Each row is a point on a tangle of strands that fork, close into loops and nearly touch. The rows are in no order.
Points whose rows are less than 126 apart are linked; no others are. Some points are linked to none.
Nedar: [  5  42  60  36  15  14  52  29  -9  57 -12 -12  38  19 -19   8  14  34
 -25  74  -8 -59 -18]
kis: [ 61 -60 -59 -11 -36 -45 -59  -1 -36 -67 -62 -25  12 -32  10  44  -7  -4
  -3 -44 -20  42  -2]
komad: [-100   15   34  -59   49   46  -29   -1   -9   54    8   11  -50  -19
    1  -48  -14   20  -18  -29   11  -43   -5]
Tok: [ 83  23  -2  43 -48 -24  11  12  40  12 -17 -47  -1 -19   0 -28   7 -11
  29 -17 -33  13  12]
Vimif: [-74  14 -26 -62   8   7   8 -54  17  17   4   8  36   3   4   9  40   3
 -21   1  70 -40 -23]
lev: [-73  -6  13 -41  18  63 -29   3 -34  79 -18  33 -45 -40   3 -38 -14 -28
   0 -30 -21 -20  26]
Bisir: [111  -2  -3  38 -39 -38  49  18  23 -18 -27  16  10  43  23  37   3   7
  -6 -38  55  50 -63]
Bol: [ 52  -3 -23   3 -21  36  10 -33  90  22   5 -10  24  23 -10   3  12 -16
 -18  -7 -16 -18  38]
Nuv: [  4  65  -2  14 -16  60  19 -43  12  -7  14 -12   2  -7  14   4  18 -26
 -22  28  18 -36 -16]
dad: [ 62   8 -18  44 -24 -45  33  18  28 -20  -7  17   0   0  22  26  26 -35
  -1 -29  32  29 -44]
vak: [  1 -24  24   7   5 -69  -5  32  28  42 -10 -47  51  13  21 -21  30  20
 -12 -15  16  28 -12]
vidob: [-20  72  -1  21  25  21   0  27 -32  14  -7  -5  40  12 -30   3  27   1
 -42  77   3 -46 -36]
fivo: [-28 -10   8   3  -3 -20 -27  28  26  13 -16 -34  19 -35 -19 -58 -46 -10
 -42 -14   2  22  57]
lubir: [ 17 -10  47 -21  -9   6  15  36  54  34  31  16 -26  18 -21 -13  39   7
   0   7 -35  -9  15]
Gok: [ 16 -22   5   6  20 -96  24  22   4  36 -54 -48  75  39  29   6  29  29
  14 -26  45  20 -48]
poda: [-24  27  27  -4   8  67  13  11  58  22  16  10 -31  -6 -79   1  -6  18
 -20   7  -3 -79 -12]
kodof: [ 13  -6 -37 -15 -27  35  45 -53  93  12  20  28  46   8 -15  24  13  -3
   7 -25   9  -7  26]
vita: [-50  32  12  23 -27  27  49  26  42  17   1  24   3 -42 -95   8  -7   3
   3   1   5 -56 -13]
Lagez: [ 82   8  -4  26   3 -82  24 -23   7  35 -33 -10 -14  15 -18 -11  -7  31
  14   2  65   7 -46]
mapi: [-53  29  69  25  25 -11  15  51  -7 -21  11 -21  -1   2  34  13  51 -32
  12   8   2 -44 -35]
Bebil: [-40 -11 -21 -28  34  47 -39 -36 -92  30 -15  57 -24 -23  14 -19 -66  16
  -9  -7 -25  17  51]
zuzaf: [ 55  -9  45   3 -45 -16 -12  32 -14 -49  17 -17 -35  17  47   3  -4  49
  -3 -32  -3  78 -49]
Konut: [-33 -15  -6  -8  17 -19 -34  -1  20  67  -5 -11  23  -7   1 -29  30   3
 -20  17  -1   3 -11]
kefof: [-10  -3 -34   6  -3 -34   2   9   1 -75  -5  -8  49  -5   5  17  10 -53
  -5  -1  37   7  -3]
tuvu: [ -2  26 -32   1 -51 -20  -7 -19 -21   2 -17   4  -3 -50   4 -34  21 -22
  -7  -2 -20  34  25]
mefig: [-37 -38 -17 -33  12   7 -61  11  -3  29   0   3  -6   2  18 -16  33 -22
 -12   1 -36  15   8]
Voza: [  6   5  -1 -25   0  44 -49   3 -38 -42 -11 -20 -45   1  18   1 -20 -28
 -88  -2 -20  20  73]
fiv: [ 51   5  23  -2 -51   5   3   1 -12 -10  32   2 -33   5  28   3  26  18
  -6   7 -37  54   2]
sitap: [ 12 -23  11  -6 -52  17  25 -13  40 -42   6   3 -21 -13 -15   3   1 -52
   0 -29   1  17  76]
demir: [  0 -27  19  13  -6 -71 -27  46  -3  25 -31 -39  10 -21  -1 -46 -22  -4
 -41 -14  23  43  19]
Zudir: [ 29  14  16  17  -4  59  37 -43 -24  48  -3   4 -11  17  10   9 -10 -32
 -27  61  26 -30  -2]
Mavob: [ -9 -43   9 -22  -8  33   0  15  57  64  24  49 -10  23 -22  21  50 -25
 -26  13   4  -5  -1]
rebe: [ -9 -29   1  33  38 -38   8  -1  29 -18  32  32 -57  10 -18  14  -4  -1
  57 -15  27 -16 -39]
Gif: [  6  -8 -36 -16  31  20 -55 -47 -51  32  -4  12 -33 -15  11 -30 -56  34
  -2  18 -34  16  28]
Molur: [ 70  19  -3   8 -14   8 -31 -17 -20 -54 -20 -54 -34   6  42   1   4 -30
 -65   9  -5  14  49]
fise: [ -5  16   4 -18  16  72   0  -4  63  -8   6 -23  10  36 -66  20 -30  19
 -34  18  21 -89   7]
zoz: [  1 -43 -28  -4 -20  24  29 -13  52  11  26  59  35  -5 -10  35   8 -33
 -34   5  38  19  -2]
Nef: [ 20 -37  20  11  17 -55 -14  38 -15  -8   7   8 -69  11  -2  -7 -13  21
  71 -32 -10  27 -44]
rapul: [ 30  49 -32  -7 -40  52   0 -77  12 -19  31   7 -13 -32  30 -11   5   1
 -22  13   5   6   7]
git: [ 17  35  44  55  15 -25  53   1  -1  66 -11 -19  29   1  -3 -10   5  34
  -6  38  29 -21 -33]
Maka: [-34  16   1  33  46 -18 -14  34   5 -39  25  29 -44 -11 -25   6  -2 -25
  39  -4  -3 -32 -54]
ded: [-42 -33  11 -15  47  19 -45  25 -20  28 -10 -14  -6   6  17 -18 -10 -16
  42  -6 -60 -28  20]
doten: [ 14 -11  26  26  21  45  46 -24  39  13  33 -19  43  46  33  46 -11  30
  31  14  -7 -29  -8]
miver: [-69  18  -2 -50 -20  63  -4  23  -4 -21  19  30 -12 -29 -42 -36 -37   2
 -10 -33 -29  11  48]
zuzuz: [-57 -33  -9 -11  25 -13  -3 -10 -45 -35  14  16 -10  -4  -3   3 -57   9
  60 -10 -13  13  20]
kuz: [-50 -28 -29 -37 -26  32   1 -41 -47   8  26  73 -27 -36   1  -2  -5  -6
 -11  12   6  43  15]
fode: [ 42  21 -11  -4 -23   4  -4 -39 -13 -24 -29 -63  20   9  23   0   4 -43
 -17  16  -3  -9  59]
Menen: [ 42 -31 -10   3 -30  -3 -16   3  19 -37 -14  -9 -47 -21 -13   7   6 -31
  15 -37 -63  33  73]
tobar: [ 59   9   5   6 -12 -15   2  13  84  24   3 -28  -7  22 -13 -14  31  -3
  -7  -9 -30  -1  27]
kuru: [-24   2  67  -1  23  11  51  30  44  47   9 -10  35  54  32  45  64  11
  -5   4 -13 -62 -17]
Mozi: [ 50  19   5  65 -11 -39  52 -28  -4  55 -16   2  24 -23   3  -5  -9   9
   3  29  46  19 -39]
geleb: [ -8 -26 -30  -4  -6 -13 -21 -28 -30 -51  22   2  -1  -7  23   5 -32  31
  49  -8 -27  39  -9]
supo: [ 45  -4  11  -4  23 -39 -26  49 -58  -4 -37 -42  -9  48 -20 -15 -24  10
  19  19 -27   4  12]
molab: [ 54  16 -79  -1 -15 -19 -88  14  -8 -20  -9  12  -6   0 -12  -4  25  13
  12  -3 -62  25 -54]
vasak: [-97 -12  37 -64  42  20 -22  -1  12  32  18 -12 -14  17 -18 -24   0  55
   3 -15   6 -46   5]
midav: [ 93  32 -21  42 -55 -30  -2  15  17 -25 -19 -12 -16 -22  13  -2  22 -20
  14 -33 -10  38 -32]
lig: [ 35  10 -24 -19 -55  19 -20 -44  -5  -1  16  17 -31 -22  17  -9  32  17
 -31   4 -43  58  27]
vazim: [-16  20  37  28  23 -62  53 -10  33  14  25   9  17  38  22  26  41  87
  19 -22  30  -8 -64]
pudo: [-57 -14  -4 -44  37  19 -11 -26 -95 -35   1  25 -25  12   9  -3 -52   1
  20   7   0  13  44]
nazot: [-32  13   5 -23  -2  58 -34  30 -15 -40   2   3 -14  -8 -29 -23 -56 -10
 -62  -7 -32   9  67]
Vife: [-32 -25 -16  -4  -3  27  -1 -26 -12  19  49  67 -16 -14   5   9  16   3
  35  21 -16  27 -35]
Seta: [-27  22  33 -33  22  18 -11  34 -55  89 -31  63 -50 -38 -11 -48 -14 -28
  -8 -33 -42  -5  67]
Rirad: [ 52 -55 -78 -16 -32 -63 -17  -9 -25 -70 -37  15  42 -20  40  60  25 -24
  13 -30  33  28 -17]
bag: [ 36 -19  31  31  -6  19   9   1 -66  25 -29 -21 -31 -26  26   2 -31 -23
  51   6 -62  12  36]
konu: [ 10  -2  73  18  26 -39  63  31  24  46  13  -9  30  47  37  33  48  53
  30  -4 -12 -34 -42]
vol: [ 33  16 -29  10  40 -16 -14  28 -20 -40 -23 -32  24  57 -52   8 -22   1
   6  53  -6 -39   7]
gur: [ 25  64  -2  31 -16 -12  27  33 -11   7  15  24  24   7 -31  -1  30   7
 -62  58  27   9 -29]
rud: [ -4   8  38 -42  36  -3  12 -34  13  -7  29 -34 -29  68  40   1  48  25
  40  -5   4 -32   4]
vof: [ 45   5  24   2 -34 -13 -37  17 -51 -59 -21 -40 -47 -16  39 -13 -33  30
 -19 -41  -8  68 -10]
fubi: [-27  52  15  44  21 -26   4  47   2 -36   7   0 -16  -9  -1   2  49 -15
  18   3   6 -30 -63]
Miba: [  9 -15  35  -4  36   9  36 -32  26 -23  28 -38  12  78  56  37   8  19
  33  -5  19 -29   5]
piv: [-29 -37  19   5  19  41 -29  27 -65  32 -25   4  -1 -20  12   0 -39 -23
  39   2 -92   2  47]
Mulel: [-15  -3 -39 -24 -38 -12  10 -47   6 -16  11   8  53 -62   9 -18 -14 -17
 -50  13  64  23  32]
kol: [-31  -5  22   3 -11  12  24  19  10 -22  -5  -7   6  -7 -16   1   1 -62
  -3   3  24  -9  27]
Poze: [-12 -23   2  20   6  38  19 -21   4  20  33  27  22  11  -6  28 -10  20
  55  33 -26  -8 -23]
gev: [-91  -3   4 -49 -40  44  29 -13 -31   0  31  34   2 -30 -19 -13 -12  -2
 -12   4  19  32  19]
binu: [-33   7  -5 -10  32  41 -22  23  -9 -54   5 -11   8  10 -55 -10 -80  -6
 -30  26   2 -30  39]
Faro: [ 45 -56 -21  10 -31 -46 -43  29   3 -36 -32 -26  -7 -14 -16   3 -12 -13
  25 -44 -52  50  31]
rog: [ -8 -19  21  14  21  50   8 -35 -49  43 -21  -5 -27 -14   6  -6 -55 -31
  -6  39  16 -21  35]
vad: [ 14   8 -24   5  16  33 -14   9  26 -32  13  -3  18  26 -59   8 -39  -5
 -30  40   7 -40  14]
zite: [ 17  11 -22  12  43  14 -33 -42 -27   1  -3 -16 -25 -15   9 -22 -55   1
   1  25   9 -23  -3]
Bem: [  6   5 -63   4  -3  -2 -57 -17  25 -37  20   9  -5 -29   8 -14  -7  19
  39 -24 -51  18 -23]
Tam: [-42  17 -17  -4  43 -16   4 -34 -13  13  18  20  30  22  12  19  24  32
 -11  33  51 -30 -65]
Det: [-36  20  -4  41  46 -43  31  -5  28  13  26  34  33  29   4  38  30  84
 -22  10  40 -20 -85]
nume: [-40  27  16  16 -28  48  26  41  12   0  13  36  -3 -52 -68 -24 -34 -12
  11  -4 -39  -7  28]
rapum: [ 17 -14 -71  -6  -2 -73 -15  19 -21 -81 -17  -1  52 -12  18  23  10 -16
  20 -10  44   9 -44]
vako: [  4  20  -7  24 -20  13  16  15  30 -26  15 -10  64  17  62  31  55 -33
   5 -20 -19  17 -25]
Begu: [-65  -1  45 -72  45  16  16 -19   1  13  24 -10 -41  54  -9   1  37  32
  36   2  13 -62  14]
rubif: [-57   4 -37 -46 -15  -8  20 -53 -11 -32  22  15  57 -23  21   9  10   3
 -22  12  77   5  -1]
zeg: [ 34 -14  12  15  26 -84  35   1 -20  17 -44 -40  17  44   4   4  -2  29
  37  -8  69   1 -44]
Lel: [ 47 -64  -2  16 -12 -57 -27  56 -17 -25 -48 -13 -35  -5 -20   8 -33  -7
  60 -51 -10  50 -20]
kuvat: [-27  11 -45   4 -34 -13 -10 -19   8 -12 -21  10  18 -87  -5 -28  -5 -60
 -35 -16  28  16  24]

A piece is all that can be reached along the links. How many separate loops has the piece of each point below (a circle has one, a figure eight two, a Y none), and how many tips (points with one link)?
kuru -> loops 0, tips 3
Menen -> loops 1, tips 1
binu -> loops 1, tips 3
Bisir -> loops 1, tips 1

A fork is a point with three links, a tip a point with one. Leave the first point through the second and follow the links. Name the first fork or tip that comes.
geleb; zuzuz -> lig
gev; kuz -> Seta
lev; komad -> miver
Zudir; rog -> molab
lig; tuvu -> kuru
kis; Rirad -> Faro
